Each row is a point on a landscape with many valleys, with its height.
From any point a ball rolls to the lowest of the 2 points nearest to it. It stops when none of these is lower. Distance is the straight distance between rows; heights are no part of it.
Vebis: [ 25 -13  22 -31   0  12  -9   7 -21  -6  -7  41   3  -4   8 -24   8   7
 -21  13   5  17   5  15  10  20   9  11 -14  13 -18 -29   2   0 -18  18
  15  12]  height 78
fad: [  4  -6 -16   3  21  14   5  13 -29  18 -13  -1  -2  17  -6  -1   5   6
  -7 -27 -37 -10  -9  32   4   7  -1  43   8  -2  21  31   6 -35   0   9
  26   7]  height 191
musar: [-29   7 -15  -7  11  28  -5  -2   0  19  31  -2  -5 -31 -12  15   2   4
  -3 -16  20   8 -13 -13 -16  -3 -47 -23  -2  21  27  -9  24 -34   3  10
  -2  14]  height 168
kofiv: [  7  -1 -29  -9 -20   1  29  10  12   2  -8   1 -16   3  -7 -21  -3  -1
  -1   7  10 -37 -24 -17   4  13 -16  23 -29   1   3  23   2  13  -1  -5
 -13 -22]  height 404
rifig: [-42  -7   3   2 -17   6  12  18  -3  -1  -8   3  18  19  -3  31  -5  25
 -14   0   8  10  30  20 -11   0  -8  14  -5  -7 -22  18  -1 -13 -17  36
  27  13]  height 562
Nor: [ 14  17 -11  15  17 -16  25   9  31  -1 -22 -19   4 -25  18 -20 -22   1
  13   3  -7  26  -6   0  18   4  -5 -25   1   4 -12 -10 -12  39 -24 -32
   6 -54]  height 331
tezo: [-24 -10   3   1 -21   8 -17  15 -15 -14 -28  -7  11  22 -14  19 -17  15
 -13   5 -19   6  -5 -21 -23 -17  34  27   3  -6 -16   1 -29  23  -3   3
   6   2]  height 328
tama: [ 15   6   3  19  26  10   4  12  13  19   8 -18  -2  -3  14  -4 -19  -1
  29 -20 -10  23 -16   7  28   4   6 -13  12   2   7 -20  12  33 -13 -40
  -3 -30]  height 364
duv: [ 11   3  -8  -8  10  11  39  -1  -5  11  15   6 -10   2 -22  -6 -37  40
  -3 -15   4   1 -33  -1  33   8 -12 -10   2 -18  -5  15   4  23 -28   2
  17   3]  height 346
fip: [ -8  12  27  15 -29   6   8  -7  -3   1   8  20  -3   9  -2 -10   7 -15
   6   8   6 -14   9  -6 -27   6 -19  23 -12   6  19  -1   9 -28  32  23
   7   3]  height 586
Tibe: [-15 -13  -1  19  -9   8 -33  -4  -2   5  14  -2   9 -19 -11  26  36 -24
 -10  -6  -5 -18  16  -7 -25  -2  17 -15  22  30 -11  -6 -10 -28  12  11
   1  22]  height 335
Lide: [  1   6  31  -9  -6  37  29 -11  -9  21  16  -7   3   1 -16 -25 -18  -5
   5 -16  21   6 -46  -6  29  12 -19  -6 -17   6 -16  -6  -4  -5 -24 -26
 -17  11]  height 407
biz: [ -9 -11 -16 -26 -37  22  32  11  22  -2   1 -14 -28 -17 -13  -7   1   3
  -9  -7 -11  12 -18 -22   8  31   8 -10   5   1 -21 -14 -27  29 -19 -29
   1  -6]  height 207
gumop: [  0  -5 -28 -13  -9  25  17  22   9  30  -4  23 -37 -26   8 -20 -11 -21
 -13 -21   3  -5 -12   5  16  14   3 -23 -14  18 -22  -6 -11 -13  -4 -11
 -12 -14]  height 241
detug: [ -3  -5  11   1 -23  -2  29   1   8   1   7 -13  19  34  12  -2 -12  37
   5 -25   7  -7   2   0 -14  -2 -24  23   2 -36  38  15  33  21   5  13
  -6  -1]  height 427
relam: [ -5  -5 -16  15 -29  -4  34  18  -8   9 -11  29  -4  -9 -18  -9  -7  18
   1 -11  17 -24   0  12  10  12  -3   1 -11  -3 -12  11   3 -12 -10  21
   5 -19]  height 437
Zugo: [ 17  -8 -16  21   8 -28  -7 -13  12  11 -22 -17  33   2  10   0  -9 -21
   4   3  20   6 -20  -1   8 -17   9   0 -38  -8 -12   0   6  10   8 -41
 -30   3]  height 481
dezaz: [-16 -14  32  -3   8  19 -21 -24 -12  15   9  11   6   4 -10  14  17   7
 -30  -7  -5 -10   3   0  -1  -2  -7 -19  24 -16  -7   3   9 -13 -13  25
   8  44]  height 500
Samu: [ -7  -3 -36 -14 -17   3   8  23  14   2   4  35 -21 -24   2  11  -9 -30
 -25 -23   8 -31 -12  -3 -10 -19   8 -26 -11  30   3  19 -17 -19  12 -14
 -20 -15]  height 305
lufum: [  2  -3   2  45 -17  -4   1  -7 -18   0  -4  18  -3 -26  10  15  -8 -26
   2  -7  -3  -7  14   2 -35 -22  30   1  24  24  -4  -2  -4 -16  22   7
  -5  -3]  height 279
nudo: [  4   4  13  -4  36 -11 -40 -14 -13  -7   9 -13  29   8   1   4  12   7
  -7  14  -7 -10  20   4 -21 -22 -18   5  -9   0  30   2  31 -18  10  12
  -5  22]  height 532
Kep: [ 10   4 -35   4  10 -22  -7  27   3 -20 -19 -19  30  -4  16  -8 -14 -15
   8  -4  -1  26  -1 -17  -4 -23   3   2 -32   5  -1  -4   0  13   5 -45
 -25 -28]  height 454
rima: [ 18 -26   8  25 -34   0   6   3  -4  13 -13  21  24   9  13  -4  -1 -17
 -15 -23  27 -18 -32   1  12   3  10  20 -41  13 -19   7   8  15 -16 -10
  -8 -28]  height 318
Ger: [ 15   1  44  11   2  27   3 -22  15   9  -7   6 -33 -14   6 -19  -8 -11
  -2  21  -5  -3 -28  -6  13   7  -8  -6  -1   9   4  -3   9  29  -1  14
  -6 -34]  height 740
mibap: [-18  22  -2 -23  -1  12  -5   6   1  -5   6 -24  19   8  -2 -25   5  39
 -18  34 -13  11  -8  -4 -19  -9   2  17 -24   0  38 -21  27  29  13 -15
   0   0]  height 319
tevap: [  3  10  10 -27  11  -5  -7 -13 -10  18 -19   0  19   8   4 -15  16  38
 -29  28   2  11   3  12  -9  -6  20   3   2  -7  31 -12  23   6  -4  10
  10  23]  height 272
zado: [  6   0 -13  22  24  26   9  -2  12  14 -10   7 -26 -29   4 -14 -22 -14
   6   2 -18  -2 -25  15  33   8  -1   0 -21  22 -27 -19 -26 -16  -9 -16
   5 -23]  height 164
geki: [ -2   7   8 -15   7  24  18  -5   4 -11  -7 -11 -42 -28  -9 -22 -20  -8
 -20  26  -8   6 -15 -32   3   5  -5 -26   6  -4   5  -3   2  28  -7   4
  -8 -20]  height 727
nubi: [ -6  32   3  17  32   0 -24 -10  14  -2   6 -14   4 -22  -9 -13  11  -9
  -2  32 -25 -23  10   8  -9 -13 -13   1 -23  38  40 -12  16 -15  19  -1
  17 -20]  height 520
kozup: [  9   3 -13   5   7  -6 -15 -22  17  19  -8  30  10 -18  10 -22  17 -13
  -2   5   3  -5  12  30  26  29   1 -10 -23  17 -18 -16   6 -36  -2  -5
  -5  14]  height 479
Besaz: [-27  -3  17   5  24  27  -4  -9  13   2   7 -16   3   8  17  17 -21  19
   2  -6 -15  23  31   4 -22  -6   1  15  32 -21 -12   1  10   1   6  13
   2  37]  height 550
lapo: [-21  -4  -3 -35  -1  16 -16  21  -4   3   8  11   6  -4   4  18   6  31
   4   3   1  11  42 -26 -27  -7  -8 -13  13   9  12 -12  24   3 -18  20
  -6  21]  height 588
momek: [-14   4 -13  19  20   5 -28  -5 -25 -18  -2  -3  12 -12 -16  20  -4  10
 -15  16 -39   4   5 -10 -28  -8  21  22  11  13 -12  -1 -17   2  -5   0
  29  17]  height 284
rabek: [  3   9   4  -9  -6 -15 -19   0  -8  -1 -12  21   0 -18  17   1  22 -39
   3  12  32  -5  18 -11 -14 -15  -3 -10 -25  31  -3   0  -1 -36  -2   5
 -23   4]  height 357
rud: [ -3  20  18 -33  36  10  12   4 -25   4  15  -2   2   5  -7 -16  -2  22
   6  -9  -3  19  -7  34  26  19 -22   4  13   7  -2   1  -1 -44 -20   2
  25  25]  height 296
Gika: [ 11   7  16  -4 -24 -14  -6  -8  14  -9  -8  -3  13  27  -1  -2  14 -18
   2  10  11  -6 -15  -9   6  -8 -12   7 -40  11  37   4  19  16  10  -6
  -9 -18]  height 475
separ: [ 22   2 -33  -5  -3 -23  16 -12  25 -11  37  20  -7   4   2 -13 -18  16
   0  10  26 -15  13 -15  -5   6 -22 -29  10 -17 -11 -11  16  12  17 -14
 -15  19]  height 526
zilu: [  7  -2   4  -6  13  -2  -3   0 -11  -2  -1 -35 -10  34  26  -9   5 -11
  15  14 -15 -15   0  12  -4  14   1  51   6 -29 -12  18 -11   9   9  -7
 -22   9]  height 480
ges: [ 22  -7 -20 -10   1 -10 -10 -22  15 -27  23   6  18  15  -6   5  -9  22
 -23  21  -8   3   5 -21  -7  -7 -11  -8  -3 -11   1 -26  23  40  13  -9
  -8  12]  height 548
kunus: [-28   0   4 -21  29  14 -20  28 -12  -6  16 -10  11   0   9   6  -5  17
  15  -1 -10  23   4 -15 -21 -10   8   6   9   0   6 -25  28  11   7  10
 -22  -6]  height 571
Par: [  2 -32  -4  -4  -7  12   3   4 -14  -9   6  11 -26  30  28  -4   0  -7
  -2  -2 -15 -18  18   8  -8  10   6  27  25 -41 -29   4 -13  10  22  14
 -11  16]  height 508
kaded: [ -4  15  20  -1   6 -21  -5 -15   6  -5 -11   3  12  -3 -28  24 -13  35
  11   8  23  21  -6  -7  21 -19  -2 -34   5  -9 -16   8 -10  22 -25   0
  -1   2]  height 674
radu: [ 22   3 -12 -28  18 -17 -26 -11  14 -14 -13 -18  -4   0   3  -7  38 -22
 -21  29 -26  -5  -1   9  19   0  11   2 -12  15   3  -6 -21  -4  -5 -21
  27  14]  height 447
ruma: [ 15  13 -12  14   5 -28  -6  -9  -8   1 -34 -12   4  -2  -8  -1  -3  19
 -12  28  -5  -6  11  22   0 -21  29 -14  17 -13   0   8  -6  20  -7   0
  13 -26]  height 203
vomuv: [  2  24   3  30 -23   1   9  -1  13 -16  23   9   0 -10 -24  -6   0  -2
  13   4  -8 -11  27 -20 -33   0 -26  -4   8   3  31 -14   3  -8  14  12
  32  -6]  height 569
Kovem: [  8 -22 -23  -6   5 -21   9  18 -12 -22  -9  25 -14  -9  18  19  17 -14
 -10  -3  -3 -18  28  -6 -12 -13  -2 -28  23   8 -44   8 -22  -1   6  11
  -6 -38]  height 291
mufu: [ 19 -23  20  14  -5 -19   6   0   2  15  -7   1 -22  -5  19  17  -3 -23
  16 -27  17   0  -8  -4  11  -7  19 -33  31 -20 -21   8 -11  23  -9  -7
 -19 -15]  height 651
kufan: [ -2 -24  12 -40  14  12   2  10  11  -4   5  -7 -10  25  22  11 -15  25
  26 -10  -4  22  38   1   4  -3  -9 -10  42 -36  -4 -10  -1  -5   5  -2
 -11  37]  height 568
Puz: [-11   7  23   3 -48   0   7   8   6   1   3  12   1   8  27  -2  -6  -9
  16  -2  15   9  35 -21 -44   0  14  12  16  -3  13 -13   1 -11  15  22
  -4   9]  height 602
Fomez: [  9  12   2  -2  39 -26  -4  22 -12 -22  -4 -33   8 -13   2 -26 -29 -16
  11  -1  -5  15   4 -11  -7 -22  -9 -11 -17  -7  19   6  12  18   8 -22
 -37 -18]  height 424
sefa: [-13  10   1  14  10  -9  27  14  -3 -22  17  -7 -10   6  -6   6 -34   8
  37 -15  14 -13  -4 -21 -16 -20 -22   9  -6  -6  -7  27 -10   0  -2  -1
  -3 -17]  height 353
mem: [ 12  -3 -23  20   3  -1 -16  -4  35 -10  27  25  11 -24   3   0 -17  16
  -9  12 -14  -9   9  -6  -7   3 -10 -36   1  14   1 -31  43  33   6   4
   7 -16]  height 567
taket: [ -9  18  28   3 -26  23   4   9  -6  19   5  12  -7 -35   5   3   2 -17
  16 -15   8  24  18 -20 -29  13  12 -16  19  18  21 -18  -1 -17   4  16
  -5  -2]  height 618
refi: [-23 -12  11 -14 -21  33   6   7 -30   8  -2  20  -1  -6 -22  -7 -12  19
 -18   5   4   7 -34 -14   7   6  19   7 -12   9 -32 -13  -6   0 -17  14
  -8   0]  height 225
lufev: [ -1  -5 -17   0  28  -8   2  27 -22 -14   1  12  -3  13  -8  21 -12   5
   2 -18 -15  -4  11 -19 -14 -32  -3  -5   7  -7   4  19 -11 -14 -11   2
   6   2]  height 307
sal: [ -8   2 -14 -20   2 -11  -9 -13   4  -2 -21 -12  -9 -20  -8 -12  35 -30
  -9  12 -13   5  14  12  24  28  29 -11   4   8 -15  -8 -52 -26 -17 -16
  17  14]  height 395
kisol: [-17  -1  13  14 -35 -17   5  -5  13   3  -9   1  -5  -5  -3  19  13 -21
  16 -28  13   7  17  11   7   4  27  -6  19 -10 -15  14 -52 -15  -7 -11
   0  18]  height 621
gino: [  6  30  -3  19  -4  -8 -20   3  17  -6   4 -23  19 -15 -17  -2  15 -10
   0   4 -21   6  26 -14 -20 -11  12  -3   5  10  50 -11  10  -6  22 -17
  17  -6]  height 546
kunu: [-10  -8  25 -13 -29   9  27  -7  -2 -20  11   0  18  23 -11  13 -30  41
   1   5  22  10 -13 -29 -17 -10 -18  13 -12 -26   7  12  17  22 -17  -5
 -20  18]  height 402
vozaz: [-13 -12 -39  10 -19  -7   0  -7  -4   2  -7   0  10 -10 -16  -4  20 -22
 -23 -19 -17   1  -4  23  17   9  47  -1  -2   4 -22  -1 -42 -26   9 -43
  10  22]  height 343
runa: [ 24 -12 -30  19  -6 -15  10  -4  18  -6 -15 -25  -5  -1   1 -14  -2 -46
 -12  -5   2  -6 -24 -16   4 -14 -10  -1 -23  -7   1   8 -25   0  13 -48
 -14  10]  height 466
puso: [ -1 -18   9   8   3  14  -3  -2 -18  12  11 -34  11  34   2  11   4 -25
   9 -19 -10  -9 -21 -11 -12  -2   9  27  11 -24  18  17   4  13  14 -24
 -18  17]  height 510
bime: [ 20   1   3 -18 -15   0  33 -16  -6 -30  29   4 -14   8 -12  -9 -38  37
   9  -6  19  13 -13 -17   8   7 -21  -2   7 -14   7   6   8  20 -25 -18
   2  27]  height 374
zasa: [-26   4 -21  -1  17  18  -8   0  12  11  -7 -39 -16  -2 -27  12  13  -1
  -1   7 -22  -6 -17  -4   9  -8  16   2  -7   2  19   1  -9   8  -2 -13
  -7  -7]  height 362
nagu: [  4  15  18   9   2  -6  -9 -24  12 -10  18  17  -4 -19 -18 -21  23 -30
 -10  23  -3 -27  10   7  14  29  -2   7  -7  27 -10 -10 -23 -37  -4   5
  21  23]  height 446
Kavu: [ 23 -13  13 -16 -32 -19  17  -2  27 -19 -15   7  -8   2  27 -23   5 -39
  -3   1  18   8 -15 -26   7   1 -24  -4 -29   3   8   4   3  14  -5 -10
 -11 -21]  height 444
nufa: [-38   3   3 -13  -5   9  -6  17   0  22  -3   2   1  12  19  16  16  34
  15  -3  -1  -9  13  51  16  29   6  11   3  -6 -26  32  -1 -21 -17  41
  12   4]  height 544
rur: [-11   8  10  21  10  20   7   5  -6  23  22   0  10 -21   0  -3 -31  15
  -8 -18  23  16 -17 -13 -20  -4 -14 -16   6  -6  28  -1  35 -10  19  16
 -15   5]  height 79
vipov: [ 25  -2 -24   3  -3 -18   7  -7  28  -7  25  19   1   6  -5 -14   7   5
   7  -3   5  -6  17  18  17  19  -9 -25   5   6 -26 -31   0 -16   6 -12
   8  20]  height 506
sak: [ 16   2 -17   0  -1 -21   8  10  -1 -19   8  -1   4  -9 -23  14 -20   4
  -9 -10   3  21   4 -46 -20 -25  -1  -1  -6   3  26   4  -2  12  -7 -26
   7  22]  height 361
lovo: [ 20  11   4  -4  16 -10   9  -1  -8 -26  20  15   5  26   1 -21  -7  16
   5  11  -1  -8 -15   9   7  -8 -30  29 -11  -2  -8  -8   9   2   5   5
   8   7]  height 543
Sumu: [ 20  -8   3  -9  21 -16 -21 -10   5 -30 -14 -14  -8  12  -6  20  34 -26
  12  17 -18 -18   4  -3  15 -23 -12 -21 -15   6   5   9 -16  23  12 -14
   9 -44]  height 439
labev: [  0  11 -26  31   5   7  -2   9 -26   0  -6   9   0 -19  -3  -6  -9 -21
 -17   6 -19   0   7  -4 -34   1  19  24   6  30   8 -19  -3 -25   6  -2
  18 -11]  height 217
faz: [-43  -6  20  -9 -17  37  -1 -16  -8  35  -1  -3  -7  -6 -17  11   9  30
 -20  -2 -11 -17   3  33  17  23   3  -6  21 -20 -13  13  -1  -6  -4  39
   4  16]  height 524
refo: [ 19   5 -22   9   3 -39  18 -12  22 -10 -33 -10  -8 -25 -14   2  -2  -7
   2  13  -7   3   7  -7  20  -5   6 -33  24   6 -11  -1 -34  10 -12 -23
  10 -25]  height 275
zufe: [ 10   8 -29  -6   3 -35  10  -5   1  -6 -29  -1   4  17  21 -13  -5   8
   6  15  -4  -1  40  21 -11   4   7  -4  21 -29 -14   2 -11   8   6   4
  -5  -4]  height 126
zum: [-21 -24  10  -8 -33  11   5  11 -13   4   1  38  25  22 -11  13   6  45
 -17 -27  19 -10   4  17  -7   6  -9   4   2 -33  -7   4  14  -7 -10  36
  10  15]  height 576
kitu: [ -1  -1  44  12  -4  16 -32 -23   1 -12  32   0   8  -8 -27  -3  20   2
 -18  15 -20 -16   5   1  -1  12  -9  -6  13   9 -28 -17 -14 -19 -12  13
  32  29]  height 476
Ritan: [  0   6  13  25   2  -6  18 -18  10  13 -18 -17   0  28  14 -19 -15  12
   0  -2   2 -22   5  27  -1  -1  -4  35  13 -36  20  24  10   7   4  13
 -10  16]  height 450
Bimi: [ 12  -4 -33   0  18  -3  30   0   2   0   4  11 -21  10 -29  -3 -12  23
  -5  -6 -20 -31  -5   2  18  -3 -30   2   6 -17  15  26  14   4 -18   2
  13  11]  height 312
gel: [ 20 -36 -19 -21 -21   3   6  14  -2   3 -16  37  -2   6  11 -26  16  -6
 -38 -14  -5   5   2  11  19  21  22   7 -12  -7  -7 -26   8   7  -5  12
  10 -14]  height 162
Velaf: [ 10   7  13   7  10   5  13  -9  -6  39  -6   7  11  -5  15 -25 -16  14
   6  -9  27  14   1  20   7  12  -2 -14  14 -12  19   0  40   3  -6  28
 -18  -7]  height 150
soriv: [  9  -3   3 -18   5  13  -4   5 -10   4  -2  23  -8  -9   7  -6 -12   7
  -1   7   5  20   4 -17  -1  14  22  -9  14   4 -34 -21  -7  16  -6   9
  -2   0]  height 160
Pugid: [ -7  30  20 -17  10  -1 -12  -5   6   5   1  -4  15 -14 -26   7   0  25
   9  16  12  25   9 -15  13 -18 -18 -33  -1  28  10 -17   5   3 -17  -5
  25   6]  height 686
dimi: [  3   8   7   1  -2 -25 -39   6 -17 -24  10   9  14   2  24  30  26 -25
  22   4   6   2  23  -3 -35  -9   4  22 -13  25  -1  16  -2 -22  10  12
  -7   1]  height 298
rak: [-11   4  24  -6  -6  13   8 -18   2 -10  13   6  -1  12 -13  -3 -24  27
   9  22  27 -16   1 -22   7 -18 -30 -19  -5 -26 -10  12  26  19  -4  25
 -23   7]  height 428
mab: [ 11 -12   5   1   3 -19 -28   9 -23 -31 -10   5   9 -12  32  30  15 -25
   2  14   9  17   4  -7  -8   1  15 -10   3  17 -44   8 -18   0   4  11
 -16 -23]  height 226
Nived: [ -7  -2 -35  11  22   0  11  15   3  10  -9 -10  -3  22 -15   6   6  17
  11 -12 -27 -34  -2  24  -1 -15 -16  19  -8 -15  32  27  14  -2  19   7
  18 -24]  height 262
pevin: [ 11  -8 -29  -4  23 -21  25  14  -7 -11  -4   1 -30  11  18 -12  -4  -8
  12   8 -13  -1   4  -2   1   5 -11   4  17  -7 -20  -1 -15   6  11  -2
  -4 -31]  height 212
mak: [  5  -9 -13  29   0  11 -20  -6 -10   7  23 -17  39  28   2   7   2  -1
  -5 -12 -19  13 -31  12 -12  -5   3  35  -5  -3   7  -6  24   4  35 -11
   0   2]  height 535
Bola: [ 14  -4  11  -5 -27  -5   8  -6  18  10  -8  21 -19  -9   9 -11   7 -37
 -12  -1  41  -8  -2 -21  -1 -13  -3 -31 -14  -3   2   5 -10  -9   9 -12
 -30  11]  height 406
zokul: [ -1  -2 -38  -8  11  -8  10  -2   4 -13 -18 -13 -31  -7 -26   4  10 -34
 -13   5  -7 -24   2 -25   8 -18 -10  -9  -7  -4   6  13 -25  -7  11 -25
  -5  -4]  height 420
Teda: [-18   3   4 -23  17  34   0   9 -18  25   2   9  -9  -7  -9   0   7  22
   7  -8  -1   5  -7   0  -2   2 -32   0 -10  20  17  -1  22 -22 -11  32
   5 -16]  height 242
tise: [  5  -2  13  22  -4  -5  -4  -7  -1   1   0   0  -9  -5  16   6  20 -45
  21   0   5 -10 -17  36  20  15   6  21  -8  13 -12  17 -11 -27   2   3
  -4  -9]  height 329
tanol: [  4  -5  -7 -35  -4 -10 -17  11  15  -7 -10 -12  -6  23   2  22  21   5
  23 -28 -14  12  48  10  17  -1  -1 -17  26 -17  10  -4 -15  10  -8   0
   9  12]  height 587
kor: [-17  14  21 -22  25  -3 -11  -4 -16  24 -28 -11  13   2  10 -10  13  25
   3  16  23   3  14  27   0   1   1   5  -4 -13  21  24  26 -20 -10  35
 -15   8]  height 216
Mas: [ 21 -27 -26 -15  -5  -5   8  13 -14  19 -24   4  -5   9  13  -4   4  -3
  -8 -24 -12  17  16  15   1   6  40  -4  21 -13  28 -14  -4   7  -4  -2
   2   2]  height 236
Mapo: [ 14 -16   1 -10 -12   7  14   6 -16  10 -15  -2  16  29   9 -19  14 -13
  -9   7   9 -32 -29   1  19  18  -2  56 -35  -2 -25   5  -5  24   2  -8
 -15 -25]  height 360
fil: [ 14   1  39  18  22   1 -21 -16  10   7   7 -19   1  -2  22 -28  -3 -13
  -6  19  -8   9 -12  16   7  -6  11  -4   5  -8   8 -11  31  44  23   4
 -20 -26]  height 751
dal: [ 14 -12   5 -15 -32 -26 -14   1  17 -11  -7   3   6   1 -11  18  40 -17
  -3 -35   1  12  25   1  16   4  24 -23  13  -8  10  -5 -32   1  -6 -20
  16   9]  height 604
kipib: [  9 -26  11  -3 -19 -11 -15 -11   5  10  -8  -5 -10   8  32   6  28 -27
   0 -15   2   7  -9  28  14  34  33  -9  21 -20 -22   5 -10  12   8   4
 -25  11]  height 769
Rata: [ 13  25  -8   5   6  -6  -2  -7  27  -5   5   0  -5 -44 -13   6 -10  -3
  12  11  15  23  18 -29   6  -8 -19 -50   5  15   7  -7   6  11  -5 -18
 -10   5]  height 699
pof: [-18  11  12  -2  -6  16  32  -1 -12  33   2   5   1   2  -8 -25 -17   5
  10  -6  44 -13 -24  -3  12  12 -23  18 -15  -3 -14  13 -11 -33  -7  -3
 -34  12]  height 376
Pum: [ 26   1 -27  -9  -4 -20 -12  -1  38 -10 -12  -9  -3  10  10   7  42 -34
  11   4 -23   9  13   9  17  -5 -13 -13 -20  12  12  -4  -2   9  12 -26
  19 -17]  height 482
nonuk: [  2   5   2   9  37   2  11   1 -21   3  -9   2 -14  -7 -21  -6  -7   0
   1 -15  -7   7 -13  12  29   1   4  -2   4  20  -7   2 -19 -22 -21  -5
  28  -2]  height 240
bem: [-18 -14 -10   1   9  21   4   1   6  -3  12  -3  -2  29  26   9 -14  17
  -7  15 -15  -6  34  25 -16  20   8  39  16 -30 -28  13   8 -19  10  16
   0  49]  height 531
goz: [-33  -6   3  22  18  20  13  -9  17  -4  19  -8 -17   4 -21  19 -29  26
  -9   4  -3 -17   1 -10   1 -15 -30 -10   2 -30 -21  23   4   3  -1  18
  -3  21]  height 455
Ber: [-10  -1 -35 -40 -13   9   4   4   4   0  -7 -13  -3   9  -5 -21   5  -7
  -5  25  -9  12   0 -28 -23   0   1  16 -11  -1  47 -21  14   2   7 -18
 -17   7]  height 350
Gevu: [-16  -5  -7   4 -18  -2 -43 -10 -10   3  -8  -4  25  -8  -3  33  40 -20
 -14  -2  -2  -3  -1  20   4   8  39   8 -11  25  -9  -1 -14 -25  -4   6
   7   9]  height 381
Zud: [-18  16   5  13 -16 -15  10   6  -2  18  -3 -17 -11  -6  21  10 -12 -18
  33 -17  27  -2  10   2 -17 -17  10 -18  25  -2 -15  12 -36  -3   2 -12
 -35  -5]  height 636
kir: [ 14  28  14  23  37  -8 -15 -20   2 -10  23 -16 -16 -11  13 -11  16 -19
  -4  44 -21 -16  -2  27 -10  13  -1  24   2  17  14   0   2 -18  24  -5
  27   4]  height 488
faduz: [ -3   3   9   8  16 -13  -3  -4 -19 -10  24  10  34  18 -12  10   0  23
   1  -6  14   0  -1   1 -18 -15 -44  17 -20   1  14   1  12 -27   2  22
  31  18]  height 555
diz: [  1   8  32  52 -10   3 -14  -1 -13   7  10  -8   5 -12  17  14  -3 -26
  29  -2   1  13 -19  17 -19  10  18  24  12  16  -1  -1   5  -9  17  15
   2 -17]  height 330
Mudin: [  0  -4 -18  10   2   7 -10  11  -4  -8  24 -12  30   9   6   5 -24  24
  16 -11  -4  31  -2 -16 -30  -3   8  14   8  -7  14 -29  19  11  37 -10
  -5  15]  height 554
fone: [  1  12  -8   8  -5  17  -1  -9  30 -19  15  -3 -15 -33 -10   0 -28   7
   3  20  -3  21 -17 -36   1   4   3 -26  -1  27 -11 -15  -2  36   2 -22
  -8 -17]  height 712
Sibi: [  3  -5  24   1   8 -15  -2  18  -9   9  -2   0   3  11  12  21 -17  10
  28 -30  27  31 -13 -13  14 -17  10 -12  16 -10  -2  11   2   8 -25  -1
  -2  -2]  height 664
zize: [  1  10 -10   8  29  -5   2  25   8  -8   8 -11  -3 -27  -6  12 -31   9
  25 -34 -12  19  -3  -4   0 -13 -13 -21  -1  12  21   1  28  18  -2  -9
 -13 -32]  height 392
Kes: [  0  -9 -38 -33 -23   7  15   8  23 -16  -5 -29 -10  18  -7  -8  17 -11
 -12  15 -29   4  -7 -22   1  16   6  16   2 -14   3 -13 -15  35  10 -31
 -13   2]  height 283
giri: [-37 -10   5 -11  24  35 -14   3  -9  13  -3 -18 -27   3 -21  29  12  17
   0  -3 -21 -32 -18   1   8  -8  -2  10  -1  13  12   8   1  -3  -5  29
  19 -28]  height 304
Zokid: [-14 -16 -43 -13 -26  -7   4  14   1  26 -31  -6  14  12 -12   0  23   6
 -19 -17  -2   0 -10  14  19  12  50  -3  -8  -5  -4  -5 -17   7 -16 -19
   2   0]  height 294
vozef: [  5   9  10  10  21 -18 -17  -5   1 -43   8  -5 -10   8 -16  32  -7  -6
  28   2   1  -9  -4 -23  10 -27 -24 -11 -20   6 -19  11 -14   9   9   7
   5 -39]  height 394
veme: [  2   1  25   9 -22  -4  -5 -18  -6  -1   0  25  15   1 -12  -7  -7   1
 -16  19  17  -2 -36  -2  18  -1   4   7 -29  10 -29 -13  -3   6  -2  10
  12 -15]  height 276
Buga: [ 13  15  23   5  47  -9  -6 -17 -12 -12   6  -7 -20  -4  16 -16  10  15
  -4  33  -6 -31 -19  24  21 -13 -12  23 -10   2  -2  17   6  -5  14   7
  13  -9]  height 519
kebu: [ -9   4  -6  17 -16  -9  10  18 -16 -22   4 -10  26  -4 -19   9 -30  12
  -4   4  -8  13 -22 -29 -22 -10  18  29  -9  -4   9  10  -6  33 -16  -5
  11 -16]  height 363
vud: [-18  -7  18   5 -30  -8   5   2 -21   7 -15  38  -4 -22 -18  17   1   1
  -9 -25  22 -13  10   5  14 -13  15 -31   4   6 -23  13  -8 -12 -25  26
   0  -7]  height 461
gelu: [ -4  10  22 -31 -15  10  31   2 -17   1  16   8  -2  17  -1 -15  -9  26
  18  -9  36  19  -4  14   3  12 -23  13   3  -7   0  -2  -8 -40  -6   5
   4  21]  height 339
Lovup: [  6  14  39  18  -9  -7 -13 -11   0   9   8   6   2 -21  17   4  -6  -5
  13  -5  10  19  36   5  -9  25  21 -16  37  15  -3  -2 -16 -25  -6  15
  22  22]  height 635
koba: [ 12   6   7   6  -1   1   8   9  -5  11   4   3 -17   5   6 -11  33 -31
  11 -15 -25 -14  -4  40  14  28   7  31  11  14  24  12  -4 -35   6  13
  24   9]  height 267
zisus: [  0  -8  19  -8   0  10 -34 -13  -1  14   2  12  18  20   3   6  31  -5
 -29  10   0  -4 -14   1  -6 -12 -19  -1 -33  17  32 -12  37  -8  13  13
  12  11]  height 505
viv: [  8   0  13   7   0 -13 -24 -15   6  16  -7 -14   9  18  40   0   5  -1
  12  10  15   0 -12  23   2  21  31  10  20 -18  -1  -1  23  29  14  13
 -20  -6]  height 760

Call two points neighbours if one is among the 2 nearest of the other. Go from one point of each pair to the other, from neighbour to neighbour, staying as low as possible. Name the highest point that can't be avoided.
Vebis / nagu -> zum
rur / kir -> faduz
biz / rur -> Ber
labev / lufev -> kebu
labev / fad -> diz
mab / zufe -> Kovem

For each start below, name the point where the ball stops.
vud -> Vebis
Zugo -> zufe
Zud -> zilu
